Each row is a point on a landscape with many valleys, with its height.
From any point a ball rolls to the lowest of the 5 points nearest to it. It stops when none of these is lower. Distance is the straight distance between rows; heights are no part of it.
(74): [ -2   1   1   3  15  -3 -10   3 -10 -11 -18  -6 -11   4  -6 -12   7  13
  10  -5]  (h 3.75)
(383): [ 22  20   3  -4   9   9  -4  17  26   1   4 -31  12  14   7  -7 -34 -20
  -4  -4]  (h 2.09)
(649): [  4  -4 -22   3  -2 -15  17  -9  -8   4   2  -2  -4  -5  15   5  15  12
 -10  -4]  (h 1.70)
(245): [ -8   7   5   9 -31  12  21 -23  -2   1  18   2  11   2  -1  18 -16  -3
   0   1]  (h 1.13)
(86): [-17  -3  -7  -4  10 -18  -1 -10 -10  -4  -7   4  -3  -3  -6 -21  11  14
  14  -7]  (h 3.55)
(58): [ -5   1  -4   6  11  -7  -8  -2 -13  -3  -7   5  -4  -1 -25 -15  10  15
  15   1]  (h 6.55)
(538): [ -7  17   5  14  19   1 -20  -5   9 -10   7 -20 -14  -1  11 -22 -21   7
  23  -9]  (h 2.57)
(495): [-12  -2   3  -9   7 -17  -2  -7  -5  -8 -13   2  -3  -8  12 -11  15  10
   5 -18]  (h 2.33)
(804): [  0  -7   1  -8   5 -16   7  -1   2  -2 -11   4  -4 -12  25   3  15   6
  -7 -14]  (h 1.68)
(502): [ -1   1  -2   5  -7  -8  -5  -1  -9   5   4  19  -2 -11 -35   5   8  13
  19   1]  (h 4.40)
(282): [  3 -12  16 -10   8  -2   3   1  14   6   2   5  -1 -12  30   1  10  -7
 -21 -11]  (h 3.00)
(356): [  8   0  -4 -10  -1 -21  10 -15  -4   5   2   3   4 -11  29   8  20  11
  -3 -17]  (h 1.57)
(516): [-10   6   0   6 -30   5  18  -7  -1  16  15  13  -7   3  -5  17  -8  -6
   1   2]  (h 2.32)
(311): [ 11  20  15  -1  -1   6 -21  14   6   9  -7 -14 -10  20  -2  10   2  -4
  14  15]  (h 3.05)
(475): [ -1  -4 -12   6   0  -5  18   5  -4   3 -13   1  -8   0   4   0  11   4
 -10   4]  (h 2.66)
(533): [-13   5   4   1 -24   4   6   6   0  13  -2  12  -8   6 -11  14   1  -9
   1  13]  (h 3.98)
(894): [ -2  -8   0  -1 -17 -10 -16   0  -5   8  12  20   2 -25 -33  10  -2  10
  19  -5]  (h 2.42)
(149): [  1 -16   7  -6   8   1   9  -6  10   3   6   2   9  -6  29  -6   4  -8
 -26   5]  (h 2.74)
(489): [ -7  -9   0  -2 -14 -10 -32   3  -5   2   6  11 -11 -16 -24  20  -5   8
  18   9]  (h 1.73)
(954): [ 12   3 -33   4  -9  -3  17 -11 -15   6  23   2  -4  -7 -19   7   6  14
  14 -16]  (h 4.51)
(1134): [  6  -2 -21  11  -6  -5  23  -3  -9   7   3   2  -7   3   3   6  10   8
 -12   2]  (h 2.54)
(505): [ -9  -2 -17   1   5 -16  10 -10  -9  -2   1   7  -2  -9 -14 -13  14  16
  13  -3]  (h 4.88)
(456): [  7  -1 -41   1  -6  -5  11 -16 -18  -1  23  -7   2  -2  -6  10  11  17
  11 -20]  (h 3.40)
(759): [  0 -13   5 -13  19  10  -7  13  18 -12  -3  -8  15   1  16 -12 -14 -20
 -19   0]  (h 2.96)
(105): [  4 -15   7  -7  10   4  11 -19  10   6  17   3  13  -6  28  -5   4  -5
 -26   7]  (h 2.56)
(335): [  6   3 -11   2 -23  -2  16  -1  -7  19  20  11 -16  -6 -19  18   0   6
  12 -10]  (h 2.61)
(808): [  1 -14  25 -20  18  12   8 -15  22  -3  23   6  12 -17  20  -7  -1 -20
 -10   0]  (h 3.02)
(1064): [  4 -15   5  -1  10   8  17 -17   7  -7  10   1  24 -10  15 -10  -4  -6
 -18  16]  (h 2.97)
(276): [-16   5  10  -1 -27   9  14 -10   5   0  -1   5  17   3  -4  11  -6 -12
  -2  15]  (h 3.08)
(366): [  6 -17  12  -9  20  11  15 -22  10 -13  17  -2  20 -19  13  -9   2  -7
  -9  15]  (h 2.87)
(1040): [  3   2 -11  14 -10  -5  21   4  -9   9   0  10 -12  -1 -11  10   9   4
  -1   1]  (h 2.98)
(551): [ 15  19  13  -7   5  12  -9  13  12   0  -7 -22  15  23   3  -9 -18 -18
   1   7]  (h 2.29)
(659): [ -1   0 -11   5  -3 -10   1  -7  -8   5  12  18   3 -13 -36  -9   8  15
  18  -1]  (h 6.03)
(62): [  1  13  12  -3  -6  11 -17  14   3   8 -12  -7  -5  20  -4  10   4  -8
   6  18]  (h 3.17)
(555): [ -2   2   2   7  10  -8 -16  -2 -12   0   1   9   4  -1 -35 -15   7  12
  17   5]  (h 6.64)
(911): [  2 -13  10 -11  20  12   4   4  13 -15  -1  -3  21  -5  11 -18 -11 -19
 -14  10]  (h 3.41)
(435): [ 14   9   9  -4   8  17  -8  18   7  -2 -14 -19   9  21   3 -10 -13 -19
  -7   8]  (h 2.48)
(355): [  5  -5  -1  14  -4   9  24 -17   0  -4  13   1  23   1   7   1  -5  -2
 -20  14]  (h 2.22)
(1114): [-12   0  -1   2  19  -8 -15  -6 -11  -4  -4  -2  -3   5 -13 -27   2  14
  15  -4]  (h 5.40)
(150): [ 17  22  11   4   2  10 -13  17   8   2 -11 -22  -9  20   3  -1  -6  -8
   9   7]  (h 2.65)
(948): [-12 -10  -3  -6 -20  -6 -15   7   0  11   8  18 -20 -15 -21  20  -2   2
  11   5]  (h 0.58)
(916): [ -6  11   5   3  15   2 -24  -2   4 -20  -9 -21 -12  -2  14  -8 -13   4
  11 -22]  (h 1.97)
(305): [  2  -1  12   7  -2 -12 -32  -3 -10   5   8  10   7  -6 -34   1  -2  11
  19   8]  (h 3.71)
(492): [ 17  21   7  11  14   9 -15  11   5 -10 -11 -21 -17   8   3  -7  -8   3
  19   2]  (h 2.90)
(870): [ 18   3  22  -4   6  -9   6  -1   8  -3  -1  16   7 -14  21   5  13   1
  -4 -37]  (h 3.93)
(650): [  6  11   4   9  19   5 -16   8  -6 -13 -15 -15 -13   6   1 -10  -2   9
  12  -1]  (h 3.46)
(438): [  0  -4   6   3   4   9  14   9   3  -2 -13   1  14   9   4 -10  -3 -12
 -17  14]  (h 2.81)
(811): [ 14   0 -20   4 -12  -2   8 -10  -5   9  28  14   5 -20 -33   0   2  12
  24 -12]  (h 6.31)
(1089): [-10   2   3  -3 -15   2 -12   9  -3  12  -3  11 -16   6 -18  19   4   0
  10  15]  (h 2.41)
(851): [-18   2   3  -8  13 -14 -12  -8  -7 -10 -10  -1  -6   0   4 -19   7   9
   9 -16]  (h 2.21)
(23): [  4  -8  20 -11   9  -3  -3   8  12  -4  -6   6  -4 -15  26   7   6  -7
 -14 -25]  (h 2.53)
(273): [  4   0  11  -2   1  11  13   3   6  -9 -12   0  28   4   0 -12  -6 -16
  -9  16]  (h 3.13)
(986): [  2 -12 -11   6   1  -4  16 -12  -1   7   7   2   7   1  22   2   4   3
 -25   5]  (h 1.42)
(1126): [  1  -1  -5   6   2  -1   9  10  -7   0 -18   2 -12   5  -8   0  11   4
   1   7]  (h 3.22)
(239): [  2  -4   5   8  -2  10  24  -8   3  -5  -1   4  24  -1   3  -5  -4  -7
 -16  17]  (h 2.79)
(1098): [  7  -6 -29  -2  -2 -11  12 -15 -13   7  11  -3   1   1  21  14  13  15
 -11 -10]  (h 2.43)
(947): [-12  -7  -4  -4 -11  -3 -30   9  -1   5   5   8 -19  -5 -16  23  -3   3
  12  16]  (h 1.76)
(482): [ -8  -2   1  -3  13  -6  -7   2  -4 -16 -22  -7 -13  -4  11  -9   7   8
   2 -11]  (h 2.40)
(408): [  2  19  12 -10  -8   5 -22   8  11  11  -4 -15  -4  22   3  11  -5  -9
  10  23]  (h 3.52)
(817): [ 13   2   2  -9  20  11 -12  15  17 -10   4 -25  23  11   6 -13 -33 -19
  -9  -1]  (h 0.93)
(1123): [ 11  11  -3   2  15   9 -16  16  15 -12  -9 -32  -9   4  18  -3 -19  -7
  -2 -11]  (h 2.27)
(872): [  7  11  10   7   4   3 -16  12  -9   1 -14  -4 -13  11 -13   5   8   6
  16   9]  (h 3.67)
(1030): [-27  -4  -4  -6 -27   6  -3  -3   8   8   8  14 -10   2  -6  11 -12  -9
   3  15]  (h 4.16)
(1001): [ -2  -3  -3  -1 -19  -7  -4   3  -4  10  10  20 -11 -19 -29  18   2   6
  17  -4]  (h 2.78)
(616): [  4   2   1   2  11   3  -3  17  -4  -7 -23  -7  -8  11   2  -5   6   0
  -4   3]  (h 2.88)
(49): [ -4 -16  10 -17  18   8  -3   9  18 -10   0  -3  11  -4  22 -11 -11 -21
 -19   0]  (h 3.24)
(565): [ 13 -12  22 -12   6   1   6  -3  15  10  11   8   1 -10  28   6  10  -8
 -19 -15]  (h 3.64)
(202): [  6  -6 -15  14  -9   7  23 -17  -5   6  14   1  15  10   9   6  -4   3
 -24   6]  (h 0.39)
(800): [  1   2  -7   6  -9  -6   6   3 -10   6   0  14 -11  -6 -29   7  12   8
  11   1]  (h 1.20)
(790): [-15  10  13  -6 -17   9  -4   2   6   4  -9   2  12  18  -7   5  -1 -15
   0  21]  (h 3.53)
(938): [  4   1 -14  14 -17   6  25 -11 -10  10  16   3   4  12   0  10  -5   2
 -16  -1]  (h 0.26)
(29): [  2   8   8   4  -3   6  -7  17  -5   3 -18  -3  -8  15  -8   5   4  -7
   2  12]  (h 2.89)
(802): [ -3  -3  17  -8   8  -4 -13   7   6 -13 -13   2  -3 -13  22   5   3  -3
  -7 -29]  (h 1.02)
(376): [ -4  -2 -11   3   7 -11   7  -3 -10  -4 -12   5  -8  -5 -13 -11  14  13
  10  -3]  (h 3.74)
(1038): [ -1 -10   2  -3   9   4  11   8   9  -4 -10  -1   6  -1  18 -13  -1 -11
 -21   8]  (h 2.64)
(686): [ -5  -9   3  -2 -19 -12 -34  -1  -3  10  16  16  19 -21 -35  -1 -11   5
   9  -4]  (h 2.94)
(320): [  9   2 -16  10 -18  -2  22  -2 -12  17  19   9 -14   0 -14  15   1   6
   6  -8]  (h 1.38)
(75): [  8   0 -32  10  -7  -5  20  -9 -13   9  14  -1  -9   4   1  11   5  12
  -7  -8]  (h 1.93)
(612): [  9   2 -18   9 -20  10  20 -10 -14  16  25   3  -4  18  -4  14 -10   3
  -7 -14]  (h 1.43)
(770): [ -2  -1 -13  -4   2 -19  12 -12  -7  -1  -2   1  -3 -12  17   1  18  14
  -1 -10]  (h 0.91)
(262): [-15   4  17  -9   6 -12 -10  -9  -2 -10 -11   4   2  -6  13 -12   6   5
   8 -34]  (h 2.20)
(708): [  4   1   3  11 -25  19  20 -24 -10  -3  21   2  20   8  -2  19 -18   3
  -6 -11]  (h 2.47)
(93): [ -1   0   3  -4  12   3 -16  12   3 -15 -18 -17  -9   0  18  -4  -5  -4
  -6 -13]  (h 2.39)
(1127): [ -7   4   4   9 -13   4  18   7  -2   9  -7   7   6   9  -4   4   2 -11
 -10  14]  (h 2.59)
(992): [ -1   7  10  13  24  -4 -25  -2  -9   2   8  -4  -2   8 -19 -24  -6  13
  20   5]  (h 7.07)
(314): [ -1 -12  -2  -5   8  -6   7   8   4  -4 -14  -1  -6  -6  24  -4   8  -2
 -16  -5]  (h 2.23)
(773): [  1   5   7   7  -2  -3 -13   8 -11   1  -8   9  -8   0 -25  10  10   9
  17   7]  (h 4.39)
(743): [  0   7  15  -3  -5  13   3   9   3  -2 -15  -3  19  17  -3  -5  -3 -19
  -6  17]  (h 2.82)
(173): [  7   7  13   0   2  15  -3  15   2   1 -16  -7   8  21  -1  -4  -5 -15
  -7  13]  (h 2.58)
(1028): [ 17  12  -1  -4  15  10 -10  17  20  -5   2 -29   8  14  11 -11 -28 -18
  -9  -3]  (h 1.89)
(829): [ -1  -1  -3  15 -12   3  27  -7  -4   7   5   5  10   8   0   3  -2  -5
 -17  10]  (h 1.67)
(301): [  0  -3 -18   5   1 -14  18  -4  -9   1  -7   2  -9  -6  -1  -1  15  13
   2  -3]  (h 1.94)
(1035): [ -2 -11  -2   2   4   1  15   1   7   1  -5   0   5  -1  18  -9   3  -7
 -24   8]  (h 2.44)
(767): [-22   4  -2 -12 -17  10 -18  -2  10   2  -2   1  -2  17  -6  10  -7  -7
   4  28]  (h 3.87)
(892): [  1   1 -16   8  -3  -9  15  -2 -11   3   0  12  -8  -9 -22   0  11  14
  12  -2]  (h 4.82)
(654): [ -3  -8   4  -8  11   0  -8  13   5 -10 -19  -9  -7  -3  19  -3   3  -6
 -15  -8]  (h 2.26)
(386): [ -5   1  -3   2 -22  -1  11   7  -1  15   7  15 -16  -2 -15  18   1  -2
   7   2]  (h 4.48)
(847): [ -2 -17  12 -17  19  10   6  -9  19 -14  11   1  19 -16  17 -14  -6 -16
  -9   8]  (h 3.07)
(260): [  7  -5   3  -7  16  13 -11  18  13 -11  -8 -19   8   9  15 -11 -17 -18
 -17  -2]  (h 2.55)
(877): [  0   3 -30  -2  -2 -17  15 -20 -13   1  12  -3   1 -10   7   5  17  17
   9 -12]  (h 2.06)
(595): [-17   5   8  -3  15  -6 -21  -6  -6 -15  -9  -9  -8   2   6 -17  -2   9
  11 -17]  (h 1.53)
(248): [-21 -12 -14  -6 -16   6 -21   7   6   3   6  13 -20   3 -11  11 -19  -5
   8  25]  (h 2.60)
(968): [ -9   5  13  -2  11  -1 -23   1   4 -18 -12 -16  -6  -6  18  -3  -7   3
   3 -27]  (h 2.01)
(843): [  1   6   9   4  -3  -1 -22  11  -7   3  -6   3 -11   4 -18  14  10   5
  17  13]  (h 3.23)

For each start below, name the point where the ball stops.
(872) -> (817)
(911) -> (770)
(311) -> (817)
(847) -> (938)
(438) -> (938)
(62) -> (817)
(408) -> (817)

Call two points neighbours if one is among the 5 nearest of the other. Go from one point of each pair to the other, from neighbour to neighbour, staying as low as possible. Name the highest point that can't be avoided.
(320) and (948) -> (1001)
(770) and (320) -> (649)
(802) and (938) -> (654)
(817) and (595) -> (1123)
(320) and (938) -> (612)
